Points, in no order, along strands that fork and pass close to each other.
In the rows, 100 means zero.
Two points are linked if the straight distance between their rows is under 37. Some points are linked to none.
mabit: [ 94 131 120 105 121  85  84 121  87  92  67 115 121 116  80  95  98 119
  86 112 107 129 101 117 136  97  82 132  96  73]
Pekul: [118  91 107  89  92 102  92  84 103 112 116  92  81 105 117  90  97 127
  91  90  89 105 108  93  83  83 109 100 101  99]
vif: [107  91  85 100  82  86  97 107  98  85  92  98 119 112 109 111 103  81
 121 114 102  97  98  95  90 110  94 104  95 109]
gade: [110 112 121  98 112 103  93  86  81 116 119 103  76 106 110  80 104 146
  77  78  89 122 113 105 101  72 118 106 109 101]
Rulu: [100  63  91  84  72 118 103  79 125  99 114  73  88  83 128 124  93  82
 118  97 100  80 108  91  62 110 104  81 106 108]
bupe: [ 88 127 122 115 128  85  89 116  83  94  68 118 116 125  61 101  94 122
  78 106 108 130 100 124 140 101  84 133  90  65]
vupef: [106 106  68  76  81  90 101  90 114 125 107  79 105 104 125  78 108  86
 131  99 122  67  97  95 105  87 106  74 105 134]
Rap: [ 76  83  66 107  92 116 129 112 115  68 105 119 106  81 103 161 110  45
 126 124  92  89  84 107  81 147  94  82  95 120]
bur: [104  59 110 128 101 123 112  82 106  79 110  98  83  92  75 122  81  95
  77  95  82  98  95  90  74 127 100  95  89  73]
Gapad: [ 95 119 122 111 124  91  87 101  77  98  95 112 102 119  80  92  97 132
  80  93  96 128 105 111 123  89  96 129  96  79]
keki: [ 97  80 127 123 121 107 106  62  74 108 127 101  73 115  63  96  91 132
  68  82  83 108 116 114  95  83 114 118  95  78]
talu: [109  78  94 108  87  97 101 100  99  82 100  97 107 107 103 117  90  93
 107 111  94 100  99  89  82 114  97 107  93  96]
rirub: [107  71 110 128 105 107 105  85  90  86 104 101  93 111  69 110  85 110
  80 100  84 107  97  94  86 117  98 111  87  73]
fomud: [ 91 131 125 109 129  91  87 109  75  98  87 114 108 113  79  88  98 129
  77  95 104 134 106 118 132  86  93 130 100  76]
vop: [107  92  91 105  85  85  95 113  94  80  86 104 120 112 101 113  99  88
 116 114 100 102  98  94  96 112  92 111  95 103]
pur: [104 132  85  81  97  78  87 117 100 114  85  97 125 101 117  69 116  84
 118 105 118  91 102  95 119  81  92  95 104 122]
Fenef: [ 83 132 126 114 133  89  87 108  75  99  81 117 109 118  68  93  96 128
  75  97 108 135 105 126 139  91  92 132  97  69]
silez: [ 94 149  86  84 109  71  79 133 104  99  51 100 148  98 103  81 120  75
 115 123 128  97 104 111 137  85  81 102 103 111]
Foziv: [ 94 145 120  94 129  94  76 127  85 113  77 110 118  86 111  64 111 123
  88  92 112 137 110 107 127  71  98 109 125  93]
seko: [ 79  64  83  81  75 133 114  79 128  89 116  82  86  68 131 146  98  60
 129  94 103  75 104 100  63 128  98  70 104 117]
bimik: [112 110  89  85  88  82  92 107  97 109  94  95 113 107 121  81 107  91
 117 104 109  93 105  93 103  85  96  97 100 116]
dokos: [106 134 102  82 107  89  90 124  99 129  93 102 113  86 121  48 115 107
 106  91 113 105 100  93 116  70 105  91 120 116]
dituv: [109 110  84  70  82  95 100 100 118 142 111  84  89  93 129  64 109 104
 121  90 119  71  95  91 104  75 118  76 111 130]
valav: [119  79 107  86  88 108  94  79 111 112 118  84  79 100 120  99  97 123
  93  91  88  97 112  90  75  87 110  97 103  97]
vak: [101 127 109  97 108  77  83 128  91  89  64 111 129 115  94  97 104 101
 102 115 108 116 101 105 127  98  80 124  94  88]
Giv: [120 100  97  76  86  97  97  97 111 132 112  88  85 100 130  72 106 113
 109  90 104  91 102  91  89  74 113  85 106 115]
melib: [ 93 107 130 117 123 101 101  78  66 108 125 107  76 113  79  87  95 141
  70  78  88 123 118 118 112  76 116 122 103  88]
Nama: [106 103 104 111  98  83  93 117  90  80  79 109 120 120  85 108  95 103
 103 113  98 113  93  97 109 110  86 123  89  85]
tasi: [ 89 125  57  69  80  96 104  84 128 133 116  77  96  99 125  66 108 101
 133  98 132  48  80  90 123  94 115  67 117 147]
vabuf: [ 95  86 123 127 124 103 103  69  73 104 118 105  82 121  58  98  91 127
  70  87  87 113 109 114 102  92 105 120  91  75]
bofa: [ 83  72  79 102  83 119 123 101 116  74 108 105  95  75 110 152  98  53
 121 116  96  86  90 100  70 138  96  83  96 111]
puf: [106  99 100 107  94  85  92 118  92  81  82 105 121 118  94 109  95  97
 110 114  98 107  97  95 102 111  89 119  90  94]
tibe: [ 98 129  93  93  96  69  81 129  96  85  58 106 141 112 101  99 110  80
 118 120 115 102 102 107 124 102  82 113  95 105]
febo: [ 99  57 109 125  96 129 121  90 112  76 108 101  80  81  77 129  81  82
  77  95  80  96  91  90  74 135  98  90  89  76]
paga: [ 91 135  63  68  87  93 102  97 123 135 113  88 102  92 123  53 110  99
 127  98 132  52  79  90 129  88 121  72 121 146]
fus: [ 78  71  70  88  79 123 116  86 122  82 110  88  92  76 127 143 103  55
 133 106 105  80  98 105  69 129  98  71 103 122]
doma: [ 90  67  90 108  83 118 122 103 114  72 106 104  96  78 102 144  91  64
 111 114  92  92  90  93  72 137  99  91  94 102]
zepa: [105  71  84  86  76 105 102  84 114 100 107  78  97  95 127 115  97  82
 123 104 105  82 105  94  71 106 104  83 102 113]
fof: [115  98 112  97 100  98  92  92  92 104 112 100  90 110 110  89  98 126
  89  97  88 111 107  94  91  86 103 109  98  95]
nef: [ 91 121 131 113 128 100  97  88  65 109 116 112  84 107  85  83 100 142
  71  76  93 129 114 119 119  73 114 123 109  90]
sakil: [111  96 120 101 111 107  95  74  87 112 124  98  72 109 101  89  99 145
  76  82  83 113 115 104  92  78 118 109 103  94]
feba: [108  86 123 104 110 111  98  68  89 108 129  93  67 108  93  94  93 144
  72  82  82 106 118 105  88  81 120 110 102  89]
pubok: [100 131  85  73  95  94  99 114 115 143 108  97 100  82 124  41 112 104
 114  88 123  74  86  89 118  76 125  79 122 136]
Lonu: [ 97  55 114 127  98 138 126  91 117  76 107 105  73  77  72 136  81  74
  73  89  78  95  88  91  76 139  95  81  84  73]
Raru: [ 95  74 102 138 105 131 150 132 122  78  98 127  90  79  60 156  95  48
  88 108  70 100  75  95  91 144  79  75  75  91]
Gem: [100  70  90 113  82 107 113 103 105  75 102 103 104  91 101 134  90  74
 111 116  93  96  91  92  74 129  99  99  95  99]
nebo: [103  76 125 115 114 111 101  60  86 103 128  95  70 110  77  99  89 135
  68  85  79 102 114 106  88  91 114 113  96  82]
piluk: [108  84  82  96  80  93 100  98 104  91 101  91 110 105 117 111  99  82
 120 110 103  93 101  94  83 106  99  97  97 110]
sed: [100 105  60  75  79  93 103  85 120 125 110  72 101 101 128  80 109  88
 135  99 127  60  91  96 108  92 109  68 107 138]
mapo: [ 98 134 114  98 115  81  80 129  92  91  57 115 128 112  86  95 101 109
  94 118 109 125 103 113 134  97  80 130  97  80]
Baseb: [ 98  63 112 140 106 138 138 108 116  79 101 117  73  77  61 142  88  61
  72  90  71 102  85  92  84 140  89  70  76  75]
Zok: [107  67 121 111 109 117 100  60  97  99 128  90  69 104  82 105  89 129
  68  88  81  98 114 100  80  97 112 107  98  80]
rak: [ 89 101 130 123 128 100 103  76  65 107 120 110  81 118  65  92  94 134
  71  80  90 119 114 120 111  80 109 127  96  81]
zovid: [ 72  91  64 107  98 119 137 117 120  67 107 128 107  82  97 172 116  40
 124 128  89  86  78 110  86 150  86  79  93 122]
Vutal: [104 111 114 108 111  91  89 106  83  90  92 110 105 121  84  95  96 123
  88 100  95 119 102 102 113  97  91 126  92  81]
Ruvot: [102 124  98  94  99  73  82 126  94  91  67 105 133 112 104  93 108  88
 113 116 109 108 102 103 121  96  84 116  95 100]
debad: [111  72 102 107  90 106 100  89 100  86 109  94  95 102 100 115  88 103
  93 107  89 100 101  89  75 113 101 106  94  89]
mago: [ 93 111  56  72  79  97 106  77 124 132 116  72  97 103 126  76 106  94
 139  95 131  50  84  94 113  94 111  63 111 143]
buri: [ 91  61  88  81  72 127 109  78 127  96 114  75  86  75 129 134  96  72
 124  96 105  77 106  95  62 119 102  75 104 111]
sibuv: [ 79  71  74  93  81 122 119  91 120  77 110  96  92  74 120 150 101  53
 127 110 100  81  98 105  68 136  98  76 100 116]
punol: [ 95  68 106 140 105 133 146 124 121  79 102 122  82  78  61 150  91  53
  78  98  71 101  80  93  89 142  83  72  74  82]
negik: [ 94 145 124 100 131  96  80 116  79 107  87 114 111  96 102  73 107 131
  81  89 108 140 109 112 129  74 101 114 122  90]
Gerob: [ 84  78  72 109  85 108 120 109 108  71  99 110 110  87 105 150 102  55
 126 120  97  91  87 103  78 138  97  89  94 116]
kegu: [103 141 107  86 115  89  84 128  93 123  86 105 118  84 119  53 114 109
 100  92 113 116 103  96 120  68 100  96 121 108]
saze: [107 121  85  84  91  78  89 113 100 111  90  95 120 106 119  78 112  85
 120 103 114  89 102  94 111  85  94  95 102 122]
kovin: [118  72 104  84  82 108  95  78 114 109 117  79  82  97 124 106  93 113
 101  95  92  93 110  88  70  93 108  93 102  99]
Sav: [101 140  83  82 101  75  85 125 100 110  76  97 133  96 112  68 118  80
 119 107 124  90 101  99 126  80  90  96 107 121]
zus: [ 97 150  88  82 109  74  80 131 102 110  64 100 142  90 107  67 121  80
 115 114 127  93 103 104 132  79  86  98 111 113]
toge: [112  66  98  83  77 113  98  79 122 108 114  74  85  91 126 114  94  99
 110  96  97  84 109  88  64 100 107  87 105 103]
Vido: [106  67 110 127 104 116 105  79  98  85 111  97  85 104  74 114  83 106
  76  98  83 101  97  94  81 118 100 105  91  73]
fenom: [ 94 132  73  69  88  93 101 103 120 142 113  90  98  86 122  49 113 100
 123  94 129  60  84  90 121  83 123  76 120 142]
goki: [ 99  91 118 124 120 101  99  78  75  97 111 105  86 122  65  98  91 129
  75  91  86 113 106 106 103  95 100 123  90  76]
sos: [ 94 137  90  93 101  67  80 134 101  84  44 106 147 110  98 102 114  77
 117 126 122 100 103 115 133 103  79 112  95 106]
laved: [113  90  99 102  90  92  95 101  94  90  98  98 105 113 104 103  95 105
 102 108  95 105 101  91  89 103  95 111  93  93]
megi: [113 119 118  91 111 100  90 102  87 122 111 105  83 101 120  69 108 138
  86  78  94 124 110  99 103  70 116 101 114 103]
kal: [ 92 136 128 106 128  97  87 104  71 108 101 114 100 101  98  77 103 139
  77  83 101 137 112 115 126  75 106 119 114  89]
Nali: [ 97  57 116 136 105 140 132  95 116  80 104 110  68  77  63 136  85  67
  67  83  73  99  87  92  83 139  94  73  79  71]
vufuf: [104 139 114  89 120  90  81 127  90 119  82 109 117  88 114  60 114 115
  95  94 109 126 106 100 121  70  98 105 120 100]
sorab: [111  70 108 104  95 111 100  78 104  93 118  89  81 102 100 110  86 118
  84  98  84  98 106  91  73 105 105 105  97  86]
diba: [ 93 145  90  88 107  65  78 135 103  90  40 105 150 104  99  94 118  75
 116 130 127 101 106 116 139  94  80 109  97 107]
Peb: [115  96 103  95  92  92  92 100  94 100 102  98 102 112 113  94  96 110
 102 105  94 106 105  91  93  93  97 109  96  98]
kuzi: [111  66 117 104 100 119  96  66 106  97 125  85  72  99  98 109  85 126
  76  88  82  95 108  93  72 101 111 103  99  83]
lekuv: [110 110  79  73  82  92 100  96 115 133 109  82  97  99 127  70 108  95
 126  96 117  72  96  91 104  80 110  77 108 131]
tegir: [107 111  88  68  84 101 102 101 123 152 113  87  78  87 127  53 112 114
 116  83 117  73  90  90 104  69 128  78 116 130]
fugap: [ 86 128 130 113 131  96  91  95  65 105 106 114  93 109  83  84  98 140
  72  81  98 135 114 121 127  78 110 125 107  84]
tupa: [ 74  95  68 115 104 116 139 130 115  66 101 132 116  84  83 175 114  41
 124 130  85  87  73 111  90 151  84  83  91 120]
gadem: [106 130  92  78 100  90  95 119 104 138 101  99 106  84 122  45 115 102
 112  91 118  89  94  89 115  71 114  85 118 127]
labom: [108  80  84  90  78  96 100  92 109 100 105  85 103 103 124 108  98  85
 121 108 104  88 103  93  77 102 101  89 101 114]
Sapug: [109  90 110 112 106  98  96  91  87  90 106 103  96 118  87 100  90 121
  83 101  88 112 101  98  96 101  97 118  91  83]
Kiro: [108 101 111 111 105  93  92 100  86  91 100 104 103 118  87  98  94 120
  89 101  91 115 101  97 103  99  95 122  93  83]
Gesod: [105  83 113 124 111 103  99  85  85  89 107 104  94 119  69 104  87 120
  79  98  84 111  99  98  93 108  98 118  89  73]
kava: [102 104 106 116 103  85  92 123  90  80  70 109 124 124  71 112  94 104
 100 114 100 116  91 103 117 116  84 128  88  80]

Follow the links from the first point to the second, and from the first to the third. Name the last point that the two ways share.
punol; Kiro; vabuf -> Gesod
sibuv; kovin; vif -> Rulu
fus; valav; piluk -> Rulu
gade; talu; Sapug -> nebo
Lonu; nef; Gapad -> Gesod
megi; talu; Vido -> nebo

A fork is a point with three links, a tip a point with one. Leave the first point through the second and follow the links. Name the first fork or tip that comes.
dokos; kegu -> vabuf
bur; febo -> Raru
Nama; puf -> Rulu
vif; vop -> kava
